Each row is a point on a landscape with many valleys, with its height.
From any point a ball rolls to the lowest of the 5 points nearest to it. It stops when none of these is lower. Distance is the straight distance between rows; heights are no part of it.
bopi: [106 135 175  84 137 150 127  71 168 143 133 183 156 166  96 126 150 136
 173 144  86 149  98 156 108 127 136 129 142 103  81 188 174  85 135 139
  96 144 146]  (h 223)
lufu: [102 110 164 112 131 110 100  75 143 164 157 148 110 159 109  95 124 111
 144 127 110 112  96 174  73 154 121 149 121 124 106 171 119 106 128  98
 114 111 136]  (h 304)
mireb: [175 138  88  96 152 161 206 192 129  94 129  71 177  53 153 136 169 120
 119 158 172 125 183  40 231 103 143  89 128 149 176  36 107 124 185 102
 159 159 104]  (h 289)
dezi: [144 141  73 132 133 120 184 187 115 116 105 131 175 105 117 186 141 119
 115  66 152 167 163 135 163 129 144  99 161 160 124 120 180 147 113 218
 145 183  98]  (h 648)
Subo: [ 90 141 126 218  58  96  78 175 109 135 125 103 114 142 137 183  69  97
 131  99 111 151 128 176  78 106 136 136 150 131 148 119 149 149  91 163
 131 150 146]  (h 273)
Tef: [122 110 127  62 185 135 171  99 162 133  88 163 129  98 112  92 171 190
 130 143 104 135 110 130 142 124 121 135 132 119 105 155 165 117 101 135
 139 128 115]  (h 327)
Rik: [132 115 118 162 104 112  94 154  96 118 144 106  99 145 154 130 112 110
 115 114 138 124 133 134 104 137 123 129 108 130 158 108 112 140 104 120
 124  97 123]  (h 285)
kipul: [ 85 144 151 182  67 108  85  94 144 155 153 139 127 177 122 154  69  77
 176 121 115 150 110 174  45 132 147 122 164 108  80 147 134 125 135 132
  92 144 147]  (h 143)
nogu: [127 144 155  83 141 157 137  84 163 132 110 191 166 166 112 132 147 139
 169 140  95 169 121 143 126 123 140 116 153 108  79 172 186  98 125 158
  96 162 141]  (h 267)
zugi: [127 171 111  98 131 152 151 124 145 123 102 186 189 171 101 161 140 129
 155  98 128 182 146 132 148 108 147  90 175 136  90 158 179 122 140 189
 111 181 134]  (h 443)
delar: [121 107 166 129 153 119 115  89 111 136 147 133  92 126 116  84 155 138
  99 139 131  80  85 116 131 154 121 147  91 119 142 143  71 111 140  62
 127  88 141]  (h 314)
Zipo: [118 138  99 127 112 126 140 145 125 121 111 165 174 148 118 173 148 115
 145  83 123 180 150 142 135 124 145  96 167 131 105 138 171 137 115 193
 123 163 115]  (h 477)
Fop: [131 117  90 159  98 118 123 192 106 107 125 101 132 117 137 167 127 109
 117  84 141 146 161 126 133 127 134 122 136 145 157 111 152 148 101 176
 125 126 107]  (h 303)
seze: [123 111 108 101 126 125 128 134 126 123 113 146 139 142 135 126 143 127
 136 107 126 163 142 145 120 136 128 116 143 135 116 140 148 133 101 152
 117 119 112]  (h 330)
pef: [ 91 127 185 149 102 103 100  57 163 188 171 138 128 168  99 115  88  65
 180 141 101 115  93 184  45 141 139 151 145 115  73 183 126 103 161  99
  91 139 145]  (h 55)
Nedam: [110 146 172  99 125 148 115  70 152 138 134 181 168 184 105 134 135 120
 185 141  93 156 109 150  94 126 135 122 149 104  79 176 171  85 146 147
  85 156 147]  (h 218)
Vafe: [108 107 156 145 126 103  97  79 150 176 163 122  92 153 111  97  94  90
 144 127 127  81  93 170  63 155 130 154 111 132 107 162  93 116 135  91
 110 109 134]  (h 235)
kur: [159 112 127 131 123 141 124 154  83  68 164  72 143 112 165 167 128 126
 117 177 144 131 150  42 208 117 114 102 123 111 196  71  91 137 189 106
 151 114 139]  (h 217)
lib: [ 82 136 137 183  69 102  81 113 134 152 143 132 122 172 122 157  73  83
 165 103 111 153 120 170  56 128 142 121 158 117  99 144 143 131 120 145
 103 133 141]  (h 186)
vusas: [146 134 159 176 112 110  80  73  99 125 189 101  94 154 140 148  89 103
 111 169 169  67 107  79 153 138  94 139  81  94 160  94  33 141 179  85
 155 114 157]  (h 417)
vit: [156 136  71  81 162 133 195 153 131 123  99 159 165 106 126 140 144 140
 132  89 140 166 165 133 172 117 134 103 166 162 110 131 178 154 109 193
 145 171  96]  (h 60)
vig: [137 163 123  55 184 170 187  91 172 131  80 187 160 134 111 136 150 183
 163 144  95 166 127 117 166 107 136 117 164 122  81 171 196 119 137 180
 135 184 151]  (h 374)
Bos: [105 124 111 178  82 105  88 157 112 127 135 116 120 152 137 161 103 101
 141  99 124 154 142 162  81 124 126 124 140 132 134 121 143 143  91 155
 122 123 125]  (h 321)
tov: [159 127  83  60 171 143 192 146 140 127  86 152 149  96 125 113 167 164
 130 105 138 159 151 132 175 123 125 106 153 148 109 129 166 142 105 159
 150 157 101]  (h 299)
Ripet: [135 108 123  79 153 139 142 121 138 129 103 148 121 115 125  93 163 158
 128 124 122 139 126 133 134 140 128 130 123 134 124 137 136 124  97 122
 132 112 116]  (h 280)
gika: [168 128  82 144 124 139 154 210 104  89 127  68 143  86 148 160 147 121
 104 113 157 132 182  84 179 120 140 121 118 153 183  77 134 135 138 147
 143 135  99]  (h 336)
selu: [110 131 133 200  80  98  73 110 129 154 151 102  81 158 134 129  48  90
 138 120 136 101 116 167  53 130 125 154 115 127 108 124 104 148 124 107
 126 110 149]  (h 412)
Buk: [120 111 181 163 155 103 109  60 143 180 182 144  92 118  88  79 140 114
 101 146 131  30  74 138 102 153 111 187  68 131 127 159  41 103 164  47
 134 122 160]  (h 325)
toti: [156 116 130 159 117 127  99 159  85  72 157  74 116 132 159 166 109 117
 100 155 151 115 144  70 168 127 118 124 100 119 192  86  86 145 159 109
 135 114 140]  (h 195)
rugu: [151 136 152 204  85 126  68 122  94  94 174  76 118 155 158 191  30 109
 120 192 141  86 124  87 172 100  85 141  87  95 178  85  82 155 195 119
 175 118 165]  (h 606)
Rem: [ 91 147 177 161  85 111  97  66 161 166 169 146 141 168 111 134  81  67
 191 130 110 135  91 181  45 139 146 136 159 110  66 167 138 102 163 116
  86 141 149]  (h 95)
sufol: [165 122 114 143 130 141 129 185  88  70 153  67 136 106 162 161 134 121
 106 144 152 123 169  58 192 116 126 118 112 129 191  67 108 134 168 119
 139 120 119]  (h 238)
feten: [132 123 141 172 115 110  70 106 109 138 163 103  77 148 136 120  88 107
 114 133 142  75 111 130  89 145 114 140  88 136 131 117  70 137 135  85
 130  93 141]  (h 557)
zupa: [122 135 129 206  80 111  70 162 104 114 141  92  97 151 154 152  62 102
 116 113 132 112 127 139  84 119 114 144 114 133 153 109 107 152 113 122
 128 104 142]  (h 316)
togup: [124 114 162 150 145 108  97  80 133 168 163 128  82 146 109  93 125 114
 114 140 138  58  93 143  83 161 112 163  88 129 126 152  61 110 145  62
 132 101 141]  (h 284)
damo: [125 132  82 176  97 110 138 203 116 120 105 113 172 108 112 210 130 106
 113  67 143 171 159 146 144 125 148 117 162 152 156 118 177 151 107 225
 135 174 109]  (h 489)
Virud: [108 128 149 184 106  94  85  88 146 178 162 112  73 156 119 103  67  83
 139 123 140  77 109 164  48 159 119 159 108 128 103 143  79 134 139  92
 120 109 142]  (h 376)
suz: [120 118 149 161 115 107  84  96 126 159 155 115  85 152 128 109  98 104
 122 132 134  76 103 143  73 153 120 150  98 128 122 130  75 130 129  84
 120  92 139]  (h 429)
busez: [116 132 107 191  75 108  87 190 112 127 122  96 127 130 141 176  89 108
 120  94 119 150 145 157 102 119 128 136 134 140 165 114 159 146  92 167
 128 134 127]  (h 266)
zap: [141 120  98 160 114 126 110 190  94  84 135  85 119 119 155 158 135 121
 101 110 149 133 157 105 138 125 123 127 114 143 171  89 124 149 119 140
 132 111 112]  (h 237)
kulub: [109  94 146  78 176 136 154  88 158 148 105 169 118 113  95  80 176 182
 126 164  78 124 102 136 126 137 121 148 122 118 112 172 144 106 104 129
 127 117 121]  (h 308)
Verot: [114 123 141 104 118 125 115 100 140 150 131 159 135 159 118 123 133 115
 163 114 111 153 114 163  96 140 132 121 142 122 102 164 149 114 115 139
 108 120 126]  (h 234)
Dedod: [127 141 122  76 136 141 141 105 153 134 102 184 165 159 107 137 150 137
 160 119 108 170 134 138 131 126 143 108 157 121  93 160 173 105 118 174
 105 156 129]  (h 346)
Bam: [135 179 129  78 151 170 155  99 165 119  88 197 178 167 111 145 148 155
 152 123 108 168 129 118 154 106 141 104 159 116  76 168 192 110 151 182
 102 185 146]  (h 392)
mivig: [156 113  96 108 137 137 148 178  99  97 121 103 129 100 149 126 155 136
 107 114 152 137 162  93 164 128 134 117 116 151 164  88 119 140 116 131
 129 111  99]  (h 305)
Figim: [ 94 131 135 151  80 111  93 113 128 140 134 154 141 170 123 150 110  94
 163 105 118 163 118 164  76 134 148 111 154 119  99 145 149 127 116 154
  99 128 136]  (h 199)
Vun: [156 150 149 221  75 123  65 146  98  90 159  75  98 149 157 168  33  96
 104 162 153  77 126 111 137  98  97 154  85 115 176  88  85 157 173 114
 159 122 171]  (h 644)
lud: [148 129 113  71 177 159 180 143 129 112  86 126 135  69 138  77 186 182
  97 144 137 126 140  89 189 110 132 111 124 125 136 104 113 127 111 102
 148 111 100]  (h 295)
lezem: [115 107 162 110 169 127 139  96 118 130 137 136 104 108 110  76 175 161
  94 160 117  87  86 111 147 141 118 140  95 115 142 135  77 110 134  65
 132  94 134]  (h 306)
gim: [169 133  99  81 161 161 195 165 114  98 109 100 154  65 151  94 175 162
 102 146 165 129 157  70 217 110 134 102 124 136 157  67 103 130 144  97
 152 130 100]  (h 283)
zem: [115 171 155  98 115 154 121  81 159 134 126 191 178 183 113 145 131 126
 169 121 105 166 121 137 106 118 145 114 157 103  76 169 180  93 144 160
  84 167 145]  (h 224)
Zofis: [138 128  84  98 138 133 160 154 126 123 105 150 157 126 125 143 150 138
 135  84 139 164 159 139 151 132 137 101 153 148 118 131 169 143 104 187
 134 155 108]  (h 343)
rok: [136 123 167 159 140 114 100  80 117 146 176 118  85 135 127 105 125 114
 104 153 153  60  86 112 124 151 107 148  78 113 149 126  36 123 161  60
 141 102 155]  (h 329)
faka: [106 166 184 113 107 160 108  64 170 139 142 181 167 185 108 141 134 115
 174 146  96 143 103 147  99 126 153 127 147  98  69 173 174  82 167 140
  68 156 153]  (h 200)
Neri: [144 122 121 163 110 128 107 160  95  90 146  89 109 137 158 150 112 124
 103 125 153 120 149  92 135 129 121 123 105 130 172  99  94 145 134 108
 125 100 129]  (h 211)
zuke: [117 124 146  65 165 144 154  79 166 143 106 185 144 139  95 114 158 171
 163 153  89 151 112 142 133 139 128 137 141 108  93 172 175 102 123 146
 120 144 132]  (h 272)
pedun: [144 121  97  53 177 149 183 138 142 128  78 145 132  89 124  90 176 181
 117 131 128 146 139 119 162 119 127 117 137 130 120 128 144 139  97 134
 150 131 103]  (h 271)
dori: [161 138  92  60 178 161 211 160 134 117  84 108 145  51 139  69 177 176
 106 135 159 136 150  89 198 105 132 106 128 144 130  95 124 143 117 104
 154 133  98]  (h 310)
puz: [153 120 135 160 114 123 100 144  82  77 178  69 117 130 162 176  92 115
 114 178 141 114 138  59 193 117 108 117 108 111 207  84  77 141 183 111
 156 111 157]  (h 115)
div: [123 124 125  48 188 142 178 102 158 139  77 174 142 105 111 103 167 193
 146 150  91 151 128 137 152 119 133 124 147 117  90 161 174 120 104 156
 138 142 128]  (h 322)
raz: [187 148  66 112 146 147 213 209 129  99 114  62 163  47 153 135 162 127
 106 117 168 120 186  68 225 113 151 100 125 162 167  53 135 133 156 137
 147 164  89]  (h 328)
lan: [111 104 160  91 147 118 117  81 148 156 131 155 113 140 109  92 147 139
 142 137  98 114  95 157  97 144 121 147 115 121 105 166 135  98 117 111
 112 112 129]  (h 307)
dob: [129 153  87 124 121 133 155 158 125 119 100 166 188 133 109 190 141 110
 128  77 143 181 156 145 148 118 153  92 170 151 110 144 184 151 119 209
 128 191 119]  (h 553)
simom: [103  94 165 110 157 113 124  80 147 166 144 153 106 127 102  80 147 138
 120 146  91  98  91 156 101 158 118 163 103 129 115 168 117 101 120  85
 116 104 135]  (h 342)
Nuri: [ 93 143 205 135 105 126  98  54 165 166 174 162 140 165 102 125  95  78
 186 150  98 127  83 168  61 135 148 143 151  96  72 183 155  86 165 101
  76 146 141]  (h 112)
kinod: [132 110 105 102 125 127 129 153 115 119 121 133 125 125 132 128 149 135
 126 100 132 142 149 130 127 138 128 117 131 144 139 116 131 133 100 139
 118 112 111]  (h 351)
Kasi: [137 203 171  85 157 178 152  74 179 119  99 198 177 178 109 137 148 172
 156 151  86 151 122 108 149 103 144 124 149 108  65 177 198  97 161 178
  77 181 166]  (h 441)
sog: [106 115 142 122 120 115  97  88 143 154 139 158 122 163 109 124 118 104
 161 112 111 145 112 164  74 147 131 132 136 122  95 165 143 105 120 123
 104 117 127]  (h 250)
sos: [117 113 133  99 139 127 119 113 129 136 123 147 119 141 123 107 146 129
 138 123 117 131 120 148 107 145 131 125 131 127 114 158 131 117 103 123
 121 109 125]  (h 268)
zabav: [138 113 129 130 121 123 103 132 110 122 135 124 100 140 142 112 135 126
 120 109 139 122 124 129 115 148 124 124 113 134 133 125 112 136 110 112
 123  94 122]  (h 347)
Rolom: [129 112 155 126 156 124 109  96  99 122 149 115 102 125 129 115 154 143
  92 152 143  86 101  94 156 140 109 133  95 118 152 118  61 127 146  75
 129  89 137]  (h 324)
lapo: [104 141 107 178  71 110 106 167 112 127 119 130 160 145 119 199 109 100
 126  89 117 170 143 161 100 116 147 113 167 134 136 130 171 139  97 194
 123 160 128]  (h 433)
Sekog: [118 113 173 139 157 107 122  75 125 161 164 139 100 128 100  82 153 128
  94 150 125  54  78 129 126 149 111 165  73 119 143 149  58 105 153  50
 131 102 149]  (h 309)
beg: [152 133 136 193  98 134  79 171  85  72 161  66 110 138 162 176  78 110
 101 155 139 107 135  89 163 112 113 131  97 128 204  81  90 146 166 120
 150 115 155]  (h 269)
notob: [158 131 108  77 163 154 186 157 117 101  98 109 145  65 141  88 181 167
 102 147 153 132 148  71 203 107 130 105 129 129 152  74  99 132 136 101
 145 115 103]  (h 288)
pese: [102 116 169 111 130 123 117  69 161 166 150 163 124 148  97 104 127 113
 164 146  89 122  92 174  79 146 122 150 126 116  97 178 151  83 135 111
 105 123 137]  (h 293)
misi: [147 127  79 132 115 122 171 193 118 118 111 118 160 104 124 169 143 117
 112  70 154 155 169 132 162 127 139 112 145 161 145 114 172 137 106 199
 139 158  90]  (h 514)
mif: [140 119  96 100 132 121 150 155 122 114 110 140 142 122 134 127 153 134
 135  92 138 163 155 128 136 131 131 108 142 146 130 125 158 142  95 160
 135 129 101]  (h 335)
tur: [120 126 121  48 195 153 197  97 174 153  81 172 133  99 106 101 168 207
 140 174  84 142 120 122 149 113 123 137 147 109  91 158 181 122 109 154
 145 144 133]  (h 338)
fote: [177 145  71  97 151 155 216 190 135  96 114  67 169  46 155 120 166 137
 112 129 171 125 185  60 226  97 149 100 131 158 161  47 120 125 166 115
 157 158  97]  (h 323)
subam: [ 93 125 160 158 103 106  95  74 152 180 164 142 111 163 114 121  83  78
 177 130 107 122 100 177  43 146 134 140 142 113  81 171 126 111 139 110
 103 124 141]  (h 94)
kuban: [159 109  88  75 152 143 163 158 132 112 103 140 136 104 134 107 174 150
 118 111 146 147 153 116 155 130 125 111 132 139 127 117 147 142  98 146
 137 128  99]  (h 233)
Mul: [121 110 152 131 151 110 108  86 130 155 148 133  98 138 115  88 140 125
 109 139 116  85  98 143 101 159 111 157  94 129 129 151  83 114 123  70
 120  92 137]  (h 315)
zud: [141 150 144 203  96 111  71 108 104 124 170  95  79 152 148 149  60 101
 110 152 158  63 120 112 112 128 111 145  82 116 148  97  54 148 159  96
 154 107 154]  (h 546)
Lavag: [122 147 133 225  72 111  67 139 121 132 147  91  76 148 152 141  40  97
 115 132 149  82 124 145  72 129 111 161  99 131 136 100  82 150 134 103
 137 104 154]  (h 380)
sadu: [157 118 103 122 131 142 134 176  89  82 134  85 135 102 152 133 159 138
 103 137 160 123 167  77 176 119 138 108 111 140 170  87 103 138 140 110
 132 109 111]  (h 261)
pegi: [104  99 147  89 180 142 159 110 145 136  88 148 114  82 108  70 185 191
 103 160 101 111 107 121 147 130 116 144 115 113 135 145 122 113 106  99
 138  95 120]  (h 319)
gular: [114 132  94 163  92 107 119 181 113 122 118 124 162 133 121 193 127 107
 132  80 132 168 157 151 120 122 140 114 155 142 135 127 172 142  94 202
 130 158 117]  (h 416)
vido: [129 134 129 211  73 116  76 203  99 106 130  76 108 136 157 166  68 109
 110 111 129 130 134 140 114 107 122 150 112 134 175  99 126 154 107 145
 132 117 141]  (h 270)
Likul: [150 115 125 105 139 144 142 151  92  84 140  98 127 105 153 116 161 149
 101 152 151 125 145  68 188 125 119 104 112 121 171  80  86 131 153  94
 138 100 118]  (h 286)
kasad: [ 97 128 133 149  92 104  94 105 132 157 147 134 117 169 128 128 100  88
 160 108 114 144 114 172  64 141 131 128 142 125 102 147 131 128 108 129
 107 115 134]  (h 187)
Vilar: [151 115 111  89 152 142 142 148 110 107 109 122 126 102 140 102 174 161
 108 129 150 127 142  95 171 130 121 116 119 131 150 102 109 135 119 100
 131 105 106]  (h 300)
Mov: [170 133  60  87 156 140 214 189 132 118 100  98 158  64 144 117 165 137
 112  98 166 147 176  98 190 117 140 108 140 172 137  93 156 145 118 152
 154 155  85]  (h 192)
Zadal: [123 112 131  77 182 165 185 124 131 119  87 130 127  55 120  65 192 199
  94 162 126 114 114  92 176 120 129 134 122 111 132 113 112 130 115  87
 150 105 118]  (h 318)
tidod: [125 130 107  59 205 156 214 120 167 140  59 146 130  58 118  76 170 219
 119 161 111 139 130 101 168 106 124 129 144 116 103 137 153 142  94 136
 165 135 118]  (h 43)
gugov: [112 127 130 173  97 108  83 131 123 142 145 106  94 155 143 128  85  95
 121 114 129 110 125 149  74 142 121 146 116 133 131 122 102 137 117 110
 126  93 132]  (h 437)
mev: [122 112 128 148 104 111  94 129 114 132 139 122 103 149 140 125 111 110
 122 110 129 134 128 143  86 145 120 126 124 136 132 126 130 138 110 121
 125 101 128]  (h 381)
maru: [ 96 152 160 143  85 123  95  82 153 152 145 161 156 179 120 152 101  84
 174 118 111 162 107 158  70 136 155 117 160 108  84 160 159 110 137 141
  85 148 143]  (h 106)
Vel: [119 104 148 110 163 122 119  99 129 143 133 138 100 123 118  81 162 148
 112 140 123  94  97 131 125 148 117 141  99 127 138 136  92 111 119  78
 125  95 132]  (h 317)
todev: [137 113 141 104 148 138 128 126  97 102 135 110 112 116 143 114 162 155
 102 148 151 103 119  86 171 134 118 121 111 115 160 102  72 127 144  82
 129  92 122]  (h 311)
lenan: [174 121  81 117 140 147 164 198 110  91 124  81 150  86 157 145 156 141
  99 126 159 132 183  70 201 121 136 116 117 152 181  63 124 135 148 129
 135 134  94]  (h 297)
masu: [168 122  78 111 134 140 167 200 109  93 120  86 142  81 149 137 158 136
 104 104 156 137 178  86 180 125 138 115 132 155 166  82 137 140 126 145
 133 131  92]  (h 334)
lodeb: [110 106 174 139 153 101 107  67 158 181 167 142  96 134  91  81 128 103
 122 142 110  70  87 163  78 166 116 173  95 137 110 173  84 103 142  69
 119 113 140]  (h 242)
Mupuf: [150 134  92  60 192 167 217 141 153 125  76 125 139  47 125  66 174 197
 111 153 138 135 140  98 190 102 126 121 137 128 121 105 136 143 105 114
 161 131 103]  (h 428)
teze: [105 138 130 129 100 124 118 120 137 137 123 162 160 176 112 156 125 110
 161 110 118 177 138 153  92 132 140 107 161 116  97 154 162 121 119 166
 105 148 126]  (h 236)
nogog: [107  99 164 117 169 127 142  89 122 136 129 148  99 101 111  73 181 164
  89 159 102  81  80 120 143 140 126 155  93 120 138 155  85 102 127  63
 126  97 137]  (h 312)
Zumos: [147 166 105  70 166 161 178 113 148 120  83 190 177 147 116 145 146 152
 153 107 116 172 140 132 168 109 140  95 164 147  83 159 181 125 132 190
 123 185 138]  (h 431)
nagad: [126 120 118  61 174 145 167 116 150 136  88 167 133 106 119  99 168 181
 140 132 109 151 126 138 144 124 120 126 145 130 109 160 167 121  96 146
 134 130 113]  (h 313)
desa: [ 84 150 133 239  46  89  63 169 125 162 125 104 113 134 141 162  23  94
 131 119 107 133 119 197  60  96 126 162 158 128 134 117 140 159 113 142
 141 148 158]  (h 290)
zum: [161 129  76  73 158 137 187 169 130 119  90 129 143  81 134 107 164 150
 122 100 156 147 161 119 174 120 133 118 138 148 127 115 154 147 108 159
 150 143  86]  (h 183)
kuf: [102 126 148 173 106  97  85  92 143 163 153 112  80 157 122 107  77  84
 142 121 134  99 103 165  43 155 129 147 116 130  96 142  99 127 140 100
 115 106 139]  (h 359)
siv: [143 132 100  51 183 150 198 132 152 134  82 163 144 101 125 103 158 176
 139 120 127 160 144 132 163 116 128 113 158 142  96 144 170 138  98 161
 151 151 113]  (h 377)
pav: [140 132 161 176 116 115  80  90  92 124 166  98  90 147 139 139  97 112
 103 152 153  73 103  96 131 136  97 136  81 110 155 106  44 138 151  77
 144 104 159]  (h 357)
fonuv: [107 140 152 115 108 133 106  94 141 141 131 174 153 184 112 146 125 107
 172 111 106 167 117 156  91 126 141 114 157 111  87 162 163 104 130 146
  91 137 137]  (h 177)
folu: [108 116 120  67 204 149 206 108 168 150  62 148 119  61 100  71 187 226
 112 180  83 115 114 116 152 114 127 146 136 109 110 143 161 130  98 130
 150 127 125]  (h 408)
siz: [ 82 139 127 196  61 101  89 140 118 140 133 134 132 164 123 174  76  87
 153  97 119 171 126 168  70 117 142 121 162 122 116 129 153 135 113 154
 116 152 141]  (h 243)
Deg: [139 165 140  64 165 168 167  88 174 128  87 194 161 151 104 134 149 172
 159 146  91 164 124 121 153 114 144 111 154 111  79 175 191 103 144 182
 111 177 149]  (h 344)
votu: [126 110 121  69 187 150 173 124 138 123  81 145 120  78 119  72 184 192
 104 152 114 124 111 109 165 131 127 131 121 119 129 128 117 127 103 102
 142 106 108]  (h 298)
ripu: [145 162  73 113 145 130 193 159 132 120 103 164 190 119 103 188 143 116
 119  71 146 165 163 140 172 111 156  92 181 171 112 138 188 146 139 226
 137 206 113]  (h 641)
kos: [147 127 148 180 102 120  78 118  90  90 175  79 114 148 160 179  64 115
 114 176 149  93 126  76 165 113 100 136  95 107 178  81  71 149 180 106
 162 113 160]  (h 419)
lopu: [163 129  72  89 150 137 192 172 125 112 101 130 159  84 134 128 155 134
 117  87 152 159 173 124 178 121 137 112 144 162 122 114 165 149 106 173
 146 155  91]  (h 99)
bof: [ 91 133 120 220  51 101  70 173 116 140 130  99 110 142 143 162  45 100
 131 110 119 139 123 173  64 109 121 145 145 130 135 116 133 154  96 148
 136 135 144]  (h 279)
vum: [104  94 153  83 163 125 132  87 153 158 121 157 109 124  97  76 164 159
 128 154  88 106  96 148 112 146 121 152 114 114 117 169 138  99 114  99
 122 104 133]  (h 320)
noro: [153 126 130 183  96 132  96 192  87  70 143  70 123 135 169 174  90 115
 101 142 146 110 154  88 155 118 122 125 101 129 193  86 104 143 149 125
 135 115 146]  (h 214)
zimon: [150 123 153 156 118 124  96 124  78  96 174  90  99 142 152 154 105 118
 108 163 155  94 123  78 156 136 105 122  92 112 177  86  57 142 163  91
 146  97 152]  (h 245)
pebeg: [112 111 174 149 136  89 105  66 172 196 177 131  96 143  92  81 105  85
 148 137 110  71  85 181  48 158 118 181 103 139  97 178  95 103 153  78
 117 117 146]  (h 191)
zuse: [140 129 103  79 142 135 156 135 134 134 102 168 161 134 119 137 152 140
 146 101 127 173 150 141 145 126 130  98 160 135 102 148 177 135 106 175
 130 159 109]  (h 454)
Pege: [131 122 145 138 131 116  94 113 108 129 153 118  91 145 138 106 131 121
 108 128 141  92 105 122 117 151 119 135 103 126 140 129  79 130 130  82
 124  85 136]  (h 407)
falez: [158 122  85 136 117 129 144 205 113  95 118  98 139  99 148 151 144 124
 108  93 150 144 170 115 158 122 138 120 129 152 164 100 146 147 106 165
 133 137 100]  (h 379)
gimef: [142 123 125  85 157 152 155 139 105 105 114 122 118  81 133  87 181 168
 103 156 146 126 125  81 188 122 127 116 114 123 151  98  93 128 136  85
 139 101 111]  (h 292)
denak: [167 124  89  83 152 149 176 178 120  90 110 111 143  78 150 104 175 150
 104 122 160 139 163  84 195 117 132 101 124 139 153  81 119 140 122 117
 140 126  89]  (h 294)
Totor: [139 123 105 172  90 117 100 196 105  98 128  86 126 116 145 170 108 113
 102 104 137 136 155 118 127 129 126 134 118 150 171 104 139 148 107 161
 129 117 120]  (h 256)
dulip: [113 105 134  82 157 129 130 105 144 141 110 153 117 125 116  92 165 152
 135 136 115 125 110 143 117 142 125 145 120 124 122 156 142 107 109 117
 122 109 121]  (h 281)
ter: [124 124 103 123 112 120 121 149 123 124 119 149 146 150 127 153 135 123
 140  89 127 168 145 151 107 134 131 105 151 138 126 135 157 136 108 172
 115 143 107]  (h 375)
teme: [121 130 115  68 202 155 204 118 155 133  61 134 123  45 113  66 187 217
  99 168 106 124 117  94 166 108 128 134 131 112 125 126 134 143 104 109
 161 116 116]  (h 532)
lodod: [ 88 133 140 192  73  85  85  97 149 177 153 117 105 159 125 138  47  67
 169 128 122 122 105 177  28 134 128 144 152 126  79 145 119 136 135 123
 117 127 145]  (h 190)
zokit: [110 117 150  79 138 142 133  84 149 147 114 177 137 150 109 116 154 144
 166 139  91 152 112 150 118 138 128 124 134 113  93 166 167  97 116 141
 116 131 130]  (h 247)
kodi: [143 141 153 211  90 120  68 133  93 104 163  76  93 153 157 164  52 104
 108 152 153  80 126 106 126 115 101 146  92 123 160  86  67 150 159 105
 152 108 159]  (h 583)
sigi: [137 149 138 222  81 117  67 176 103 105 140  73  98 142 165 161  42 112
  98 126 142  93 136 128 113 106 114 154  96 130 173  91 102 152 140 116
 145 120 155]  (h 411)
rumit: [144 118 135 132 132 133 107 128  84  94 161 101 110 127 150 128 144 134
 103 154 150 104 134  76 165 137 117 106  95 118 169  93  79 131 148  84
 137  98 130]  (h 296)
Vipu: [ 99 111 175 139 122 107 104  60 173 185 172 141 108 149 100  93  99  73
 161 137 109  96  92 187  53 159 124 156 128 122  84 179 115 100 148  96
 108 125 142]  (h 117)
motat: [ 98 133 167 108 118 137 116  76 155 154 138 173 148 172 113 129 126 108
 170 131  95 147 104 159  85 132 139 127 144 110  86 176 163  90 133 132
  96 135 131]  (h 219)
Vef: [106 139 131 238  62 104  65 202 113 123 122  81 105 138 150 166  38 100
 114 113 115 115 124 179  87  98 120 166 125 133 157 102 133 156 101 142
 145 136 153]  (h 282)
riti: [130 111 151  93 166 135 142 118 106 113 117 130 114  94 123  77 183 171
  99 152 133 101  97  98 168 134 124 126 107 117 145 125  88 120 126  76
 138  94 123]  (h 301)
pevib: [136 130 137 199  96 122  71 151  93  96 154  83  92 150 165 158  66 108
 105 141 150  96 134 109 120 121 105 143  92 127 172  96  90 149 142 108
 145 105 151]  (h 415)
Pep: [131 119 109  64 152 140 159 122 139 131  96 167 144 133 124 115 155 149
 144 120 122 157 138 138 139 133 129 115 146 131 104 148 162 130  99 153
 133 134 113]  (h 337)
mibaf: [ 86 141 136 214  58  89  78 121 131 165 141 113 106 157 136 150  44  79
 155 127 118 133 111 177  44 123 133 145 160 127 102 129 124 147 122 124
 114 136 143]  (h 287)
Dal: [167 122  98 108 140 145 170 183 101  81 141  75 153  80 156 138 167 135
 106 142 163 135 169  54 208 111 129  99 126 133 175  60 101 127 170 111
 142 130 108]  (h 260)
meliz: [175 141  57 115 145 129 215 212 116 115 105  91 158  56 142 152 149 112
  97  81 166 139 182 118 196 127 148 117 141 186 141 103 178 138 122 191
 153 173  79]  (h 255)
fekun: [108 127 108 153  86 111 101 149 117 134 133 138 142 160 129 158 118 100
 142  94 125 168 146 153  89 128 131 109 150 130 129 137 158 139 104 163
 119 137 122]  (h 326)
Tok: [119 104 144 122 136 113 100 101 129 148 144 137  95 148 118  98 125 120
 124 127 119 107  99 147  78 164 119 149 111 131 116 151 106 114 116  90
 116  87 128]  (h 340)
gubu: [ 86 139 127 217  49  95  69 141 122 151 131 104 103 149 139 160  42  90
 136 108 119 128 122 180  55 114 131 150 152 126 124 120 122 147 106 146
 131 136 153]  (h 302)
Vidok: [100 157 196 131 104 139  99  52 171 150 164 163 160 177 100 125 116  83
 182 147  91 137  91 169  68 128 157 140 154  97  66 185 165  78 171 117
  62 157 148]  (h 158)

Two balls start at each pair of points below. Name the first point that both come to, or write -.
Zumos / teze | fonuv
Bam / Kasi | fonuv
kodi / rok | -
Pep / seze | sos

For each start below, name the point where the ball stops.
pegi | vit
lud | puz
riti | puz
kulub | pef
denak | puz
zugi | pef
zabav | pef
zuse | vit
Zadal | puz
siv | vit

Call two points neighbours if one is among the 5 nearest of the other. Go from one point of each pair to the other, from neighbour to neighbour, staying as low as possible. Name the highest point that can't be avoided.
puz / tidod | denak
vit / tidod | pedun
puz / pef | Subo
